A landscape with many valleys, sampled at points; each row gives a point and its height.
From any point a ball rolls to the lowest of the 5 points nearest to it. It stops when none of these is lower. Distance is the straight distance between rows; heights are no part of it.
q925 height 56: [  1 -76   6   6 -10  24  14  -8]
q789 height 270: [ -4 -21   0 -41 -20 -52 -11 -14]
q521 height 138: [-14 -59  19  47  21  38  34 -26]
q718 height 311: [ 35  75 -22  -6  30 -25 -33 -43]
q572 height 240: [ -7 -77  15  30  13  37  23 -25]
q240 height 372: [-23  15 -20  26 -10  17  57  52]
q90 height 77: [-17 -48  11  68  28  18  45  -8]
q928 height 97: [-30 -29  15  83  36 -11  53  18]
q350 height 370: [-20  33 -20  -9 -16  30  -1  57]
q399 height 165: [ 14 -39  12 -37 -20 -61  -4 -47]
q460 height 271: [  1 -61  -1 -23 -20 -11   5  10]
q776 height 391: [-11  57  -4  -5  -6  48  -2  63]
q142 height 335: [-11  53  -4 -16  -9  31 -33  47]
q864 height 293: [ -5 -34  -1 -40 -23 -38 -12  -1]
q972 height 128: [ 17  47 -27 -49  14 -47   1 -60]
q765 height 703: [-13 -29 -10 -28 -20  -2   5  34]
q526 height 504: [ -8 -72  27  31   7  57  14 -50]
q959 height 341: [-19  13 -10 -39 -16  -6 -17  33]
q105 height 69: [ 14 -74  24 -22 -26 -22 -19 -40]
q128 height 295: [  0 -83  17   9  -4  37   2 -25]
q184 height 532: [-25  33 -16  50   1  10  67  54]
q579 height 284: [ -9  50  -3 -35  -4 -18 -35  20]
q273 height 519: [ 55  89   1  17  24 -19 -52 -20]
q279 height 269: [  6 -89  24   2 -13  18 -16 -33]
q761 height 549: [-16  -6 -20 -18 -16   6   9  41]
q685 height 740: [ 71  68  39  28   9   3 -68  40]
q934 height 715: [ 27  73  21  -1   8  20 -68  46]
q581 height 590: [-37 -45  40  29  -5  73   7 -89]
q899 height 420: [ 30  79   8   0  16 -12 -66  -1]
q150 height 195: [ 18  13 -18 -51  -4 -60   9 -63]
q407 height 285: [-12 -33 -17  17  -7  19  44  28]
q35 height 189: [ -1  35  -9 -46   6 -53 -15 -29]
q994 height 307: [-12  49  -4 -26  -9  14 -43  45]
q74 height 263: [-22 -13 -17  35  -1  11  56  38]
q64 height 131: [ 22  57 -37 -41  20 -35  -6 -67]
q822 height 151: [  4 -66   6 -22 -18 -19 -11  -5]
q58 height 457: [-11 -23 -23   4 -11  15  36  41]
q321 height 422: [-29 -48  42  55  28  52  27 -57]
q946 height 100: [-33 -10  14  81  23 -14  54  30]
q657 height 684: [ 30  70  26   1  14   8 -68  29]
q724 height 90: [-23 -37   4  67  17   1  56   7]
q291 height 338: [-18  28 -14 -25 -18  16 -13  45]
q251 height 456: [  1 -84  31  10 -10  45 -14 -46]
q615 height 670: [ 84  76  24  37  18 -23 -63   5]
q981 height 450: [-20  22 -19   4 -13  27  33  53]
q215 height 474: [ -8 -54  -8 -14 -19   0   8  22]
q800 height 264: [-10  29  -7 -48 -11 -30 -27   9]
q125 height 303: [ 17  -8  -4 -44 -11 -68   9 -60]
q575 height 254: [ 10  66  -5 -19  16 -31 -47  -7]
q205 height 452: [-25  47 -17  15 -15  36  40  59]
q317 height 170: [ -4 -56 -11  26   3  16  44  16]
q20 height 106: [ 23  38 -35 -48  12 -35  14 -72]
q889 height 178: [ 16  63 -24 -25  20 -35 -22 -47]

Two balls start at each pair of points below. Name the first point that both come to, or write none.
q184, q761 => none
q899, q800 => q972
q718, q765 => none
q934, q35 => q972
q350, q240 => none

For each start below, name the point where the ball stops.
q74 => q925
q273 => q20
q657 => q20
q685 => q20
q615 => q20
